Each row is a point on a landscape with many valleys, with its height.
A ball rolls from a point to whichever of its 2 nearest points has the largest drop for the distance, and stops where none of them is lower. Distance is the straight distance between rows; heights are no part of it.
Z_434: [161 118 125 129 213 122 135 143 117 194 110 165  84 103  96 120 180 119
 105 129 107 103 119  77 132 133 120  92 129  90  67 139 170  73 126 141
 137 190]  (h 1.50)
Z_96: [140 162 109 142 171 180 115 134 139 151 135 115 113 128 115 161 138 141
 130 146 124 172 166 142 123 138 155  89 132 133 171 150 131 103 121 116
 167 104]  (h 0.75)
Z_958: [ 98 102 197  89 156 135 160 141  94  83 120 117 148 160 134 121 140 138
 110  99 150 132 142 149 126 105 180 172 100 214 119 101 172 136 107 147
 153  85]  (h 4.44)
Z_65: [118 118 105 179 143 145  97  89 155 116 146  93 134  87 146 173 121 114
 138 207 125 191 113 165 149 135 148  95 140 100 168 131 119 114 130  89
 105 108]  (h 6.68)
Z_319: [136 126 105 178 135 163  72  64 181 145 137 109 131  83 139 167 107 134
 172 191 111 172  94 155 160 140 143 113 141  94 167 129 118 157 141  94
  81 112]  (h 6.88)
Z_421: [113 182  98 162 102  86 160 139 109 130 129  82 127 149 134  32 116  97
 123 116 145  68  97 104 114  92 124 142 108 122 111 159 130 137 133 191
 111  97]  (h 3.89)
Z_489: [118 105  99 114 159  41 174 163 107 147 101 154 119 143 101 162 112 119
  99  99 146 178 175 106 124 174 131  92 184 123 152 144 146 111 191 139
 134 162]  (h 1.73)
Z_338: [101  44 105 146 123  99 111 106 135 139 133  89 129  61 146 109 110 110
 167 194 154 159  74 127 137 128 125 105 127 104  97 118 127 161 131 102
 105 182]  (h 3.93)
Z_411: [142 101 179  74  42 149 112 131 149  76 132 136 143 160 140 124 112 168
 125  67 106  97 120 160 137 102 116 196  92 164 122  97 112 174 115 100
 147 106]  (h 4.39)
Z_148: [128 204 110 154 107 140 123 137 140 151 142 132 145 118 140  86 147  96
 150 141 104  61  80 130 105 111 105 136 131 101 123 106  81 125 148 148
  98  92]  (h 6.20)
Z_596: [115 165 188 133  86 194 105 153 165  59 135 143 149 146 158 195 139 146
 107 167 100 114 113 177 128 109 139 171 130 146 153 105  72  75 133  80
 144  86]  (h 1.54)
Z_42: [129  57 166  74 182 102 133 114 100 151 106 172 105 144  93 171 118 139
 115  85 142 167 163  98 130 173 122 135 154 165 117 122 189 157 132 123
 125 164]  (h 5.84)
Z_599: [107 152 119 173 182  72 186 125  86 149 110 105 127 143 100  62 140  97
 104 119 173  99 123  71 142 113 136 124  95 126 101 157 182 116 153 176
 119 129]  (h 3.15)
Z_896: [124 156  78 157  98  82 145 145 116 133 149  79 124 100 151  27 145  91
 140 134 143  87  95 100 124 102 138 126 113  89  93 171 130 140 127 188
 124 145]  (h 4.18)
Z_767: [124 123  72 166 133 127  86 131 178 115 150  91 105  86 153 171 121 134
 146 192 116 192 127 140 129 119 161  71 144  82 166 175 105 101 125 118
 120 140]  (h 6.43)
Z_211: [173 219  72 115  59 114 109 133 159 137 184 108  93 123 125 108  92 127
 131  81  83 102 147 112 111 126 108 107 161  73 170 170  84 164 140 165
 144 133]  (h 6.18)
Z_57: [ 76 134 116 152 159 133 154 147 113  90 120 130 139 137 124 198 125 117
  98 160 154 185 147 151 117 135 146  88 175 143 175 120 114  74 172  94
 103 123]  (h 5.08)
Z_759: [114 117 133 171  72 110  98 117 136 100 142  74 177 101 190  71 142 128
 144 154 141 104  91 167 145  85 156 131  95 114 131 107 107 116 112 138
 150 100]  (h 5.79)
Z_694: [109 140 167 140 101 172 160 123 125  92 116 154 137 152 115 148 124 116
 115 148 129 102  93 151 121 127  99 181 119 151 136  93  96 128 147 108
  81 106]  (h 4.83)
Z_341: [172 130 133 121 183 122 141 158 113 179 117 189  97 143  87 131 163 137
 107 102  92  91 129  53 109 159  93 120 123 114  63 129 155  94 127 143
 119 192]  (h 2.49)
Z_78: [132 131 159 164  88 178  78 104 177  93 130 140 161 109 160 192 132 159
 135 177 112 129 111 182 150 114 140 147 138 125 158 106  78 103 135  76
 123  93]  (h 2.22)
Z_725: [103  78 144  87 174 117 163 102  88 113 105 155 127 146 104 172  99 137
 125 115 160 186 161 137 134 166 132 128 164 169 130 111 172 156 146 125
 103 132]  (h 5.47)
Z_68: [122 147 173 129 161 158 171  98 105 121 111 137 138 172  99  86 108 137
 109  95 143  99 115 119 138 121 112 190  92 183 118 124 164 155 117 146
 101  60]  (h 3.56)
Z_515: [166 170 139 117  80 168  96 121 155  91 135 125 142 157 134 124 117 180
 117  81 119 116 144 169 134 109 131 154 102 142 154 118 119 142 106 129
 163  67]  (h 3.84)
Z_503: [112 164 110 172  70 130 105 153 145  96 159 105 138 130 151 153 115 122
 130 145 113 125 118 143 103 118 122 110 161 106 163 151  46  93 134 119
 121 119]  (h 5.71)
Z_103: [140 107 167 111  94 165  58 119 183  89 141 111 161 109 195 114 165 174
 157 135 111 124 118 166 159  95 179 160  82 144 111  67 134 137  74  94
 174 100]  (h 5.22)
Z_507: [139  89 131 136 138 165  69  56 178 126 136  88 145  84 142 147 103 152
 171 166 156 189 132 171 166 134 183 125 103 136 161  99 159 171 111  81
 127  91]  (h 6.05)
Z_197: [101  86 120 179 106 112 106 103 133 119 140 105 146  80 147 140 112  99
 164 198 140 147  77 142 141 136 118 124 133  86 118 110  99 138 152  93
  68 156]  (h 3.52)
Z_268: [115 143 172 135 158 168 111 156 123  95 133 112 146 116 166 101 199 132
 123 177 112  95 105 149 104  88 161 143  96 159 112  98 137  69  91 124
 175 110]  (h 4.65)
Z_685: [118  94  75 157 144  50 149 149 112 142 137  64 105  93 138  43 142  97
 137 152 163 117  90  74 125 116 146 121 113  77  81 183 150 160 137 173
 127 181]  (h 4.52)
Z_339: [162 155 155  81 111 202 117 133 161  87 145 124 133 184 108 144 111 178
  93  79 114 139 190 167 138 126 145 154 104 175 172 132 143 142 116 127
 181  52]  (h 2.80)
Z_754: [145 137 124 124 194 137 129 167 117 168 114 154 103 117 119 136 182 129
 120 132 110 132 139  94 112 128 132  82 147  89 103 136 143  54 114 132
 160 163]  (h 2.46)
Z_304: [109 100 100 111 146  58 163 175 119 114 125 127 129 144 113 191 103 144
 103  97 160 211 189 139 133 157 135  71 184 130 184 168 138 129 157 141
 136 152]  (h 2.50)
Z_383: [137 151 144 124 141 119 171 140 103 119 131 110 132 183  95 111 137 132
  98  62 142 136 186 140 139 138 135 133 121 155 156 169 163 113 111 168
 171  83]  (h 2.40)
Z_439: [134 109  62 146 156 114 107 144 148 145 140 120  83  91 141 173 121 122
 152 173 130 190 131 126 118 134 130  73 148  75 157 164 115 114 132 104
 132 185]  (h 6.17)
Z_440: [150 163 148 113 114 163 164 139 109  90 126 126 137 198  76 137 113 154
  95  66 137 142 186 160 141 125 128 144 131 168 177 154 148 141 132 153
 156  68]  (h 1.42)
Z_610: [138 100 194  68 164 157 123 114 136 134 123 151 105 129 128 136 158 156
 146 105 113 131 137  97 123 129 145 168  81 181  94 105 172 147  82 126
 156 143]  (h 6.48)
Z_782: [149 137 103 169 111 160  60  73 171 158 133 146 150  79 147 155 127 133
 183 183 104 110  81 151 147 133 124 130 143  92 152  98  86 136 140  88
  71 104]  (h 7.07)
Z_75: [ 88  92  66 135  60  72 173 142 106 114 140 127 115 142 123 143  70  80
 116 151 167 154 109  97 131 152  98 126 156 118 126 138  85 177 185 117
  79 151]  (h 5.39)
Z_580: [156 130 102 132 110 115  93 118 142 133 145  70 118 117 142  96 144 150
 152 104 135 147 156 139 141  92 157  96  89 106 140 157 141 110  75 152
 194 114]  (h 3.04)
Z_931: [130 173  64 165  91 123 138 133 156  86 164  93 126 155 118 147  93 128
 110 114 118 169 149 166 120 119 136 109 125 109 194 188  85 139 132 154
 108  81]  (h 4.47)
Z_636: [118 139 100 151 235 147 134 108 109 170 130 108 135  93  95 109 148 104
 116 194 142 152 127 124 155 137 157  87 114 143 125 124 193 101 143 133
 124 123]  (h 2.58)
Z_588: [128 106 164 143  85 145  77 124 155 104 141  91 167  91 205  81 168 149
 145 153 129  95  88 171 137  91 166 146  89 136 114  81 114 107  84 117
 179 118]  (h 5.54)
Z_953: [176 193 132  97  61 148 141 134 114 105 154 141 139 175 104 118 111 149
 101  56  75  88 178 131 131 128  74 145 142 127 166 164  99 140 122 144
 163 103]  (h 0.97)
Z_755: [ 83  92 181  85 146 117 163 138  86  66 124 124 151 158 119 141 140 135
 109 111 169 156 179 167 125 126 175 149 145 190 125 111 143 134 113 133
 148 105]  (h 4.30)
Z_628: [ 98 119 195 101 167 136 193 126 100 100  96 133 140 193  91 120 127 129
  92  78 141 111 141 126 132 134 136 185 110 201 122 122 177 152 125 153
 123  79]  (h 4.01)
Z_52: [107 182 130 185 161 170 165  78 109 107 119 100 147 145  90 132 112 115
 131 155 158 151 110 151 166 119 149 129 103 145 162 110 125 140 152 125
  74  53]  (h 5.23)
Z_544: [146 143 111 124 121  74 159 141 109 143 131 136 108 171  90 102 103 118
 100  69 131 110 158  81 136 165  96 115 147 111 126 188 139 131 144 155
 130 151]  (h 3.91)
Z_205: [166 188 135 153 145 189  79 104 171 146 125 123 153 122 155  90 168 145
 141 161 102  70 105 145 149 100 161 142  76 128 130  86 129 111 105 119
 151  67]  (h 6.35)
Z_876: [130 182 129 140 135 147 152  85 118 131 109 122 147 161 106  73  86 133
 136  93 137  84 101 130 148 110 112 179  98 151 132 117 133 174 131 164
 103  51]  (h 3.10)
Z_769: [143  77  95 145 199 109 133  99 118 190 113 145 101  77 105 111 118 101
 137 162 142 141  98  93 147 145 133 107 125  95  89 140 192 135 149 110
  90 192]  (h 4.42)
Z_300: [139 103 137 118 180 174 121 102 130 157 105 168 105 121 106 178 111 126
 132 158 119 173 118 126 127 154 100 131 151 139 129 108 149 128 133  87
 106 148]  (h 4.51)
Z_563: [159 108 169  77 135 142 124 140 129 129 120 148  96 137 122 158 149 160
 123  95 100 116 143 100 118 126  98 146 124 142 114 133 134 128  88 123
 172 161]  (h 6.89)
Z_728: [150 129 138 125 104 115 118  98 121 160 130 110 126 122 128  66 101 127
 143  83 155  90 120 104 140 107 114 157 101 138  94 142 147 165  95 166
 129 124]  (h 1.23)
Z_822: [109  63 163 100 146 143 112 141 117 119 126 150 122 101 149 153 142 134
 143 158 132 143 115 136 101 126 127 142 120 144  97  92 131 112  95  86
 142 161]  (h 5.21)
Z_459: [ 84 123 167 158 136 165 175 122 115  93 114 166 153 145 113 162 120  90
 122 192 145 101  70 126 127 132  96 177 129 156 105  67 101 106 173  88
  45 136]  (h 4.92)
Z_786: [121 146 149 136 181 153 151 140 112 135 103 116 140 146 130  96 176 108
 109 150 134 105 125 140 113 109 160 136 106 148 124 120 160  80 109 138
 160 101]  (h 4.68)
Z_309: [127 152 152 131 103 102 170 148  85 123 118 106 128 184 143  52 145 121
 101  63 141  59 137 104 112  99 121 147 108 149  92 151 154 104 109 184
 161 112]  (h 3.92)
Z_226: [146  99 125 113  84 144  60  87 172 159 130 145 140  66 174 102 145 155
 190 137 109  81  80 116 142 116 125 149  89  95  99  76 109 178  92 122
 123 153]  (h 5.14)
Z_171: [133  67 109 119 117 115  87 110 129 166 139 112 113  49 154 115 130 122
 177 178 145 153  92 116 134 110 123 115 126  77  96 116 127 142 102 113
 138 203]  (h 4.34)
Z_265: [124 149 144 112 147 179 112 137 136 122 120 138 131 142 130 187 126 148
 112 148 116 146 166 156 123 136 145 107 147 163 167 126 133  98 121  98
 156 110]  (h 1.77)
Z_969: [113  90  43 138 121  67 137 162 136 131 128 115  88  98 143 172 109 112
 133 151 141 203 132 100 111 150 124  73 164  80 137 155 122 133 153 107
 117 191]  (h 5.89)
Z_231: [145 203  80 139  34 114  82 130 177 137 186 130 121 102 154 131  96 114
 145 104  82 101 128 140 103 120 125 121 156  81 170 146  63 157 156 141
 116 108]  (h 6.52)
Z_89: [127 116 111 123  83 107 143 153 107 146 127 128 116 133 128 135 117 110
 129 117 142 117 119 111 112 132  85 110 142 112 106 138  99 128 145 114
 140 172]  (h 4.71)
Z_575: [ 75 104 146 142  83  92 180 123  81  92 116  92 154 154 121  91  92 111
 108  86 189 121 126 125 138 102 129 164 105 176 102 126 147 165 129 154
  94 105]  (h 4.59)
Z_861: [ 99 104  41 152  97  68 155 158 133 102 130 114 104 117 146 144 105  89
 122 175 155 169 109 102 116 146 119  99 157  89 128 162  88 139 177 117
  98 174]  (h 5.65)
Z_189: [122  78 182  87  73 150  97 119 144  78 137 104 153 132 169 119 122 164
 140 101 134 123 130 162 131  88 162 176  85 166 113  89 121 151  91 117
 163 108]  (h 4.80)
Z_929: [ 87  73 156 132 125 109 157  89  89 114 110 104 138 135 120 109  79 116
 143 113 178 160 121 134 146 123 111 158 111 161 108 117 153 177 136 126
  92 130]  (h 4.91)
Z_165: [117 164  91 170 198 107 175 119 110 139 118  80 122 140 109  58 149  91
 118 151 161 123 118 109 143 118 163  96  95 114 112 168 172 119 135 176
 117 111]  (h 2.76)
Z_681: [113 157 184 124 106 175 144 170 140  60 115 135 134 168 149 163 158 142
 108 139 101 102 124 170 104 106 130 162 128 164 142 119  94  74 131 100
 156  96]  (h 2.23)
Z_645: [ 95  48 150 119 134 115 103 152 102 119 128 135 142  86 168 150 160 119
 141 180 144 153 113 149 109 122 132 105 153 117 104  89 120  71 116  89
 164 190]  (h 5.38)
Z_902: [ 88 113 158 190 103 144 113  74 147 104 129 107 185  81 147 116 129 121
 160 202 143 129  68 158 154 116 131 156 112 118 134  90  86 124 150 110
  75 116]  (h 3.07)
Z_16: [155 197 147 150 105 170  73 136 161 138 137 127 153 125 180  99 178 146
 136 157  85  57 101 151 116 100 146 124 118  96 121 104  88  77 100 125
 156  99]  (h 6.63)
Z_890: [147 130 112 136 162 159 104  77 144 185 102 176 112  87 101 133 116 117
 166 164 107  93  80 107 141 143  81 136 117 104  96 115 127 162 135 113
  52 167]  (h 2.01)
Z_297: [118  58 108 116 175  99 154 105  99 172 100 167 105 101 103 148  96 109
 135 143 147 151 101 103 133 160  91 120 145 134  84  99 169 149 158  94
  81 194]  (h 3.83)
Z_699: [141 192 125 114  75 126 149 156 111 114 147 127 134 180 113  89 122 128
  90  69  90  65 147 115 105 125  87 138 144 137 140 155 106 124 140 151
 156 108]  (h 2.39)
Z_784: [ 76  87 142 152 150 135 174 109  95 112 103 164 150 133  97 156 101  89
 126 186 147 137  73 123 134 146  83 151 142 142 106  61 133 137 183  90
  35 147]  (h 4.62)
Z_698: [156 131 130 125 152 169  83  88 161 158 120 111 141  93 152 110 148 154
 157 153 122 123 109 137 145 109 147 132  81 120 133  94 146 127  88 114
 157 102]  (h 5.97)
Z_350: [ 99  74 121  98 124  62 136 202 103 123 120 125 134 127 160 157 154 134
 128 111 150 180 183 143 108 136 166  66 182 114 133 129 113  79 112 139
 192 175]  (h 4.74)
Z_255: [117 108 163  87 205  88 165 181  91 132  97 162 134 155 125 126 181 116
  88 112 122 120 150 108 103 157 164 120 134 163  89 115 175  60 143 151
 155 138]  (h 3.94)
Z_263: [144 147 148 109 178 146 117 170 124 152 123 137 101 129 127 140 192 139
 104 126 112 138 178 100 110 130 150  90 129 132 117 135 148  57  88 142
 206 157]  (h 3.20)
Z_881: [133 106 111 119 119 113 106 147 129 130 150  78 114 113 151 125 137 140
 131 118 149 191 185 157 121 103 185  77 128 128 163 162 152 103  77 140
 195 115]  (h 3.79)
Z_484: [147 137 140 126 157 159 147  88 128 170  99 167 113 117  95 106 107 122
 140 124 122  82  95  95 123 139  91 167 103 139  95 123 139 169 115 136
  73 133]  (h 1.22)
Z_17: [136 110 181  84 187  93 147 168  98 141 105 170 109 164 123 148 179 135
  87  79 112 120 178  75 117 164 142 122 142 142  95 128 157  99 120 161
 169 162]  (h 3.36)
Z_614: [157 190  89 157 164 125 127  81 145 164 124 110 114 120  99  79 109 119
 147 135 138 116 103 110 161 127 144 131  97 111 142 156 157 164 127 161
 108  87]  (h 1.65)
Z_203: [123 113 113 120 250 123 146 103 106 180 108 158 123 109  88 137 144 106
 117 155 137 164 138  99 142 166 159  90 140 141 109 118 209 102 142 125
 116 142]  (h 3.27)
Z_88: [138 209 136 136  96 123 157 152 103 134 126 118 129 167 117  41 134 110
 104  89 127  44 128 106 113 123  96 154 128 131 106 138 129 110 124 183
 126  98]  (h 3.35)
Z_854: [130 142 143 124 124 120 134 107 111 153 107 147 136 135 123  73 117 115
 127 103 133  69  98  91 121 120  85 178 115 138  74 129 135 155 117 151
 105 132]  (h 0.38)
Z_115: [131  77 120 124 181 114 144 147 104 167 105 196 114 106 105 138 120 110
 117 151 116 115  77  90 120 144  81 150 123 127  46  83 168 134 155  99
  68 191]  (h 3.26)
Z_394: [ 95 116  84 126 122  72 170 166 134  83 141  95 129 173 113 172  89 126
 100  99 145 203 181 150 123 139 146  80 147 134 184 181 116 126 163 158
 124 119]  (h 3.17)
Z_282: [143 204 121 138  75 163  97 104 170 161 146 167 148 116 152 108 128 118
 162 127  73  53  94 140 121 132 106 152 149  92 138  97  77 151 146 124
  97  99]  (h 6.47)
Z_753: [151 224 123 172  78 160 102 158 152 106 146 109 158 146 157 104 151 132
 123 145  91  61 106 166 107  95 136 120 124 102 146 124  78  67 117 131
 159  76]  (h 6.31)
Z_11: [ 90 129  99 140 167 115 144 174 116  98 133  99 149 121 131 197 132 116
 111 144 154 198 186 157 120 137 192  54 174 140 193 156 132  85 144 124
 140 113]  (h 4.75)
Z_791: [185 197 113  96  98 157 111 106 146 124 162 135 127 158  78 129  80 162
 113  59  78 114 162 127 146 137  76 139 144 116 190 151 107 174 127 140
 133  98]  (h 2.67)
Z_138: [105 118 169 100 107 144 144 188 112  74 123 145 141 168 139 161 140 139
  92 104 101 126 153 149 100 125 109 136 143 154 148 129  87  83 122 114
 163 127]  (h 2.92)
Z_4: [147 146 149 126 127 164 110 127 162 161 123 168 138  96 148 111 153 126
 165 156  90  57  66 114 115 116  91 171  96 124  82  87 106 139 128 133
  81 136]  (h 5.80)
Z_557: [ 90 123 108 157 124 112 151 162 118 107 123 135 131 124 129 181 123 102
 115 166 139 156 113 141 111 135 108  90 167 115 142 123 100  87 172  90
 103 142]  (h 5.30)
Z_910: [ 94  81 159  86  60 125 139 171 110  70 130 138 148 158 143 152 120 136
  88  83 133 142 160 162 105 119 110 142 159 168 136 135 105 121 133 119
 160 139]  (h 3.38)
Z_340: [158 147 103 114  81 123 105 140 130 158 143 134  95 111 133 122 119 135
 138 108 109 100 133 102 113 131  84 117 142  96 115 154  86 154 104 133
 148 177]  (h 5.19)
Z_674: [105  99 110 121 151  96 127 177 108 119 138 100 127 115 146 157 151 122
 128 136 170 195 182 147 111 128 184  58 158 117 160 166 130  80 115 140
 173 156]  (h 4.35)
Z_230: [100 127 156 134  90 107 178 145  83 100 126 103 138 183 119  64 129 117
  86  73 156 100 138 134 128 104 116 160 111 169 107 139 140 121 129 170
 142  95]  (h 4.25)
Z_316: [141  85 125 122 142 147 100  55 147 154 113 122 120  94 128 137  79 152
 175 141 153 174 132 149 156 132 151 140 101 133 142 114 155 189 106  98
 115 104]  (h 5.70)
Z_616: [190 173 121 105 119 153 109  90 142 158 122 159  91 152  75 145  86 158
 138  92  98 126 143 123 142 155  86 130 139 122 163 135 121 176 111 116
 124 116]  (h 3.85)
Z_119: [118  91  86 153 148  33 166 137 116 152 134 104  95 124 122  80 123  99
 131 126 170 120 116  65 129 137 137 116 128  98  82 163 158 141 165 150
 107 177]  (h 4.81)
Z_2: [162 143 107 118 100 116 100 106 146 145 150 101 126 122 143  82 110 147
 162  95 131 111 132 130 138  96 141 140  97 111 127 137 135 162  87 146
 144 104]  (h 2.08)
Z_836: [ 88  76 131 105 121  82 131 184  93 110 128 131 142 115 167 132 166 125
 119 130 146 138 153 151 101 122 151 102 155 127 101 115 117  65 114 125
 188 172]  (h 5.07)
Z_131: [145  87 162  65 109 129 134 154 122 124 128 166 103 148 127 177 139 178
 103  66  98 140 174  95 108 153  88 122 142 135 132 132 126 134 102 127
 163 198]  (h 7.26)
Z_307: [129 140  61 139 100  80 150 163 140  88 151  77 114 154 127 132  84 125
 100  86 127 183 178 141 111 124 144  95 125 107 168 208 123 136 128 188
 139 110]  (h 3.86)
Z_359: [123 201 106 191 117 135  92  71 180 134 148 127 180 103 144  88 152 102
 182 160  96  62  73 162 164 119 144 134 119  91 159 103 107 152 166 146
  61  57]  (h 7.46)
Z_684: [ 88  59 162  74  96 102 152 169  84  68 133 121 148 153 123 168 116 144
  98  69 155 171 190 174 124 143 155 123 165 166 154 125 128 130 136 125
 147 119]  (h 3.82)
Z_742: [134 111  99 141 167 118 132 101 119 164 120 122 100  97 115 112 128 113
 148 149 150 148 120 115 131 137 131 113 116 105 117 144 155 141 111 134
 125 155]  (h 4.90)
Z_478: [ 98  72 114 150 146 123 154  86 115 135 108 158 134  96 111 144  84  87
 148 163 161 153  85 119 144 146  96 144 136 129 110  84 151 169 170  93
  48 170]  (h 4.29)
Z_847: [104 110 169 107 230 140 150 147  96 144 117 132 147 146 114 103 187 109
 102 151 144 119 146 107 120 131 179 133 110 186  96 114 195  83 120 150
 148 115]  (h 4.33)
Z_907: [146 171  98 130  65 137  92  96 160 156 154 149 134 109 144 125  94 128
 160 122  96  94 108 130 134 125 102 139 151 101 150 107  61 182 148 130
  92 107]  (h 6.71)
Z_427: [137 156 154 129 101 168 127 109 133 100 130 133 139 165 118 124 116 139
 124 109 131 113 127 165 134 120 130 152 118 148 144 119 106 135 122 113
 120  82]  (h 4.40)
Z_487: [134 115  90 137 127 112 116  76 151 145 131 105  95 102 123 125  81 123
 169 144 140 171 116 130 149 138 131 123 119 109 147 162 144 179 133 122
  92 123]  (h 5.31)
Z_705: [140  97  83 130 121  33 177 143  96 157 124 118  99 155 101 109 102 100
 109  85 146 145 147  68 135 163 118 116 151 108 111 194 149 161 175 157
 110 168]  (h 4.43)
Z_326: [115 189 113 175 103 140 121 137 116 110 134 119 139 142 140 112 137 107
 130 159 114  79  95 151 106 117 112 118 142 106 140 130  79  90 139 126
 113 111]  (h 5.96)
Z_21: [ 83  74 156 118 168 118 174  82  71 109 110 131 141 144 105 154  90 113
 132 123 181 165 142 134 138 132 149 144 137 182 119  95 182 165 130 130
  86 117]  (h 5.20)
Z_647: [139 146 149  98  99 142  71 101 179 166 124 165 156 102 171  87 151 140
 178 122  92  50  78 119 131  96 107 160  93 111  85  61 103 181 108 143
 103 123]  (h 5.51)
Z_942: [144 130 163 103 132 119 121 169 118 124 136 107 112 139 162 106 184 151
 110  83 126 128 171 123 117 105 161 112 110 144 104 141 136  71  70 158
 211 136]  (h 3.88)
Z_764: [111 178 109 185 116 140 157 108 124  72 137  95 132 156 108 155  97 125
 121 138 154 168 127 166 140 115 147 115 125 115 183 146  98 120 155 124
  93  65]  (h 4.89)
Z_620: [138 139 171  96 135 219 104 150 151  87 135 156 136 153 120 194 143 171
 107 137 103 163 175 156 118 143 156 142 150 189 178 124 119 126 126  88
 158 103]  (h 2.57)
Z_979: [158 203 105 138 135 129 142  77 141 136 135  98 129 158 101  89  94 137
 140  94 130 118 143 139 147 125 140 135 104 120 166 158 140 172 127 170
 107  48]  (h 2.43)
Z_41: [151 152 121 125 143  84 148 143 113 147 126 120  98 184  89 111 122 122
  93  54 144 133 196 104 132 161 134  95 131 113 147 199 157 122 132 172
 160 123]  (h 3.25)
Z_32: [131  75 187  68 184 142 126 123 120 144 110 174 101 133 111 168 152 151
 126 110 108 155 170  99 123 162 147 143 133 185  96 125 186 154 113 127
 129 161]  (h 6.16)
Z_423: [122  97 167  81  20 142 140 157 110  73 131 122 143 155 134 122 103 136
 101  72 112 110 133 145 121 114  72 179 129 165 124 120  80 160 119 120
 148 125]  (h 3.90)
Z_361: [150 111 109 111 140  80 145 181 103 171 124 176 105 134 119 126 173 119
 106 109 115 100 111  50 103 149  94 114 161  91  52 117 134  89 166 136
 151 210]  (h 3.39)
Z_568: [104 140 165 187  79 155  94  75 163  85 137 109 180  93 167 177 127 142
 145 182 130 125  95 184 167 119 142 160 138 123 137  93  76 116 145  82
  85  94]  (h 2.63)
Z_591: [126 125 180 107 118 142 115 174 121 109 134 111 126 120 170 112 192 137
 128 133 111 104 128 150 104  96 142 134 100 143  97 120 131  83  60 142
 195 123]  (h 4.32)
Z_481: [165 116 146  93 132 164  73  95 179 168 119 142 120  73 170 122 168 167
 173 142  93 112 108 124 129 117 124 145  69 102  99  76 120 145  75 100
 143 157]  (h 5.53)
Z_74: [ 99 135 109 176  95 141 102 156 149 119 125 134 130 120 145 189 118 116
 119 167 110 156 117 148 111 129  99  91 183  98 161 152  54  82 154  82
 114 140]  (h 5.52)
Z_151: [146  73 133  77  88 113 118 145 121 128 136 146 113 136 118 168  99 152
 113  61 120 163 194 107 126 144  84 102 163 129 154 153 113 149 109 119
 169 188]  (h 7.57)
Z_168: [166 167 192  74 118 204 126 162 152  80 135 155 116 169 116 181 153 183
 114 107  82 132 152 151 128 124 135 168 108 185 164 135 134 140 129 105
 175  80]  (h 3.42)
Z_680: [130 120 106 104  95  83 150 187 112 145 126 153 108 150 111 143 131 114
  92 116 124 106 134  80 103 160  79 111 169 102 103 131 105 104 153 125
 161 187]  (h 4.17)
Z_56: [104  92  97 111  48  94 138 147 112 128 132 138 119 140 118 151  77 108
 109 125 147 142 125 103 111 145  67 133 160 121 124 141  90 159 155 100
 106 167]  (h 5.09)
Z_276: [164 100 128 118 222 166 126  95 111 180  92 176  90 100  87 168 125 125
 126 144 108 167 144 106 141 172 134 124 135 149 115 124 196 140 114 103
 104 154]  (h 3.96)
Z_402: [138  92 170 113 153 177 111 111 142 122 111 163 121 109 131 167 133 135
 146 160 111 131 101 136 111 135 110 152 109 148 100 100 118 137 114  88
 120 145]  (h 4.93)
Z_330: [135 116 103 146 147 121 127 131 115 190 110 179 118 102  95 114 113  92
 140 164 128  84  70  91 120 152  69 143 129 103  60 106 127 139 153 107
  63 181]  (h 2.69)
Z_625: [135 174  73 168 188 112 154  86 133 151 126  85 117 109 103  46 132  97
 141 162 137 108  99 104 151 115 151 108  80  91 136 162 155 137 140 180
  98 108]  (h 2.29)
Z_229: [139  95 140  84 171  50 162 171 104 141 101 161 128 158  98 153 139 145
  89  70 128 149 183  92 123 182 132 102 164 133 140 136 153 100 161 139
 149 174]  (h 2.48)
Z_34: [152  94 106 117  90 125  68  93 154 176 139 129 124  59 160  97 132 143
 191 159 127 128  76 113 134 106 113 128 114  78 100 113 110 169 102 117
 114 176]  (h 4.76)
Z_395: [140 181 109 173 125 151  54  82 194 159 136 136 177  93 156 136 151 134
 173 168  90  76  78 161 160 118 142 132 120  81 148  88  97 134 141 100
  88  84]  (h 7.25)
Z_210: [173 177  71 117  64 103 112 134 150 167 170 133  80 115 105 116  80 112
 137  81 107 112 155  83 116 138  90 121 153  81 145 169  88 189 129 158
 129 155]  (h 5.74)
Z_163: [101 140  98 160 200 153 123 121 123 145 132 108 125 104 123 142 160 117
 126 199 142 172 147 145 132 133 176  73 135 140 158 125 164  78 129 115
 151 113]  (h 1.83)

For each start below, name the point where the ball stops.
Z_822 -> Z_96
Z_21 -> Z_953
Z_907 -> Z_674
Z_481 -> Z_596
Z_588 -> Z_596
Z_647 -> Z_596
Z_507 -> Z_854
Z_767 -> Z_434
Z_784 -> Z_854
Z_231 -> Z_434
Z_16 -> Z_674

Call two points neighbours if one is among the 2 nearest of the other. Go from one point of each pair to the other, from neighbour to neighbour, staying as low as possible. Name the highest point that can't be avoided.
Z_674 / Z_596 -> Z_459
Z_953 / Z_614 -> Z_119
Z_614 / Z_596 -> Z_958
Z_434 / Z_489 -> Z_786
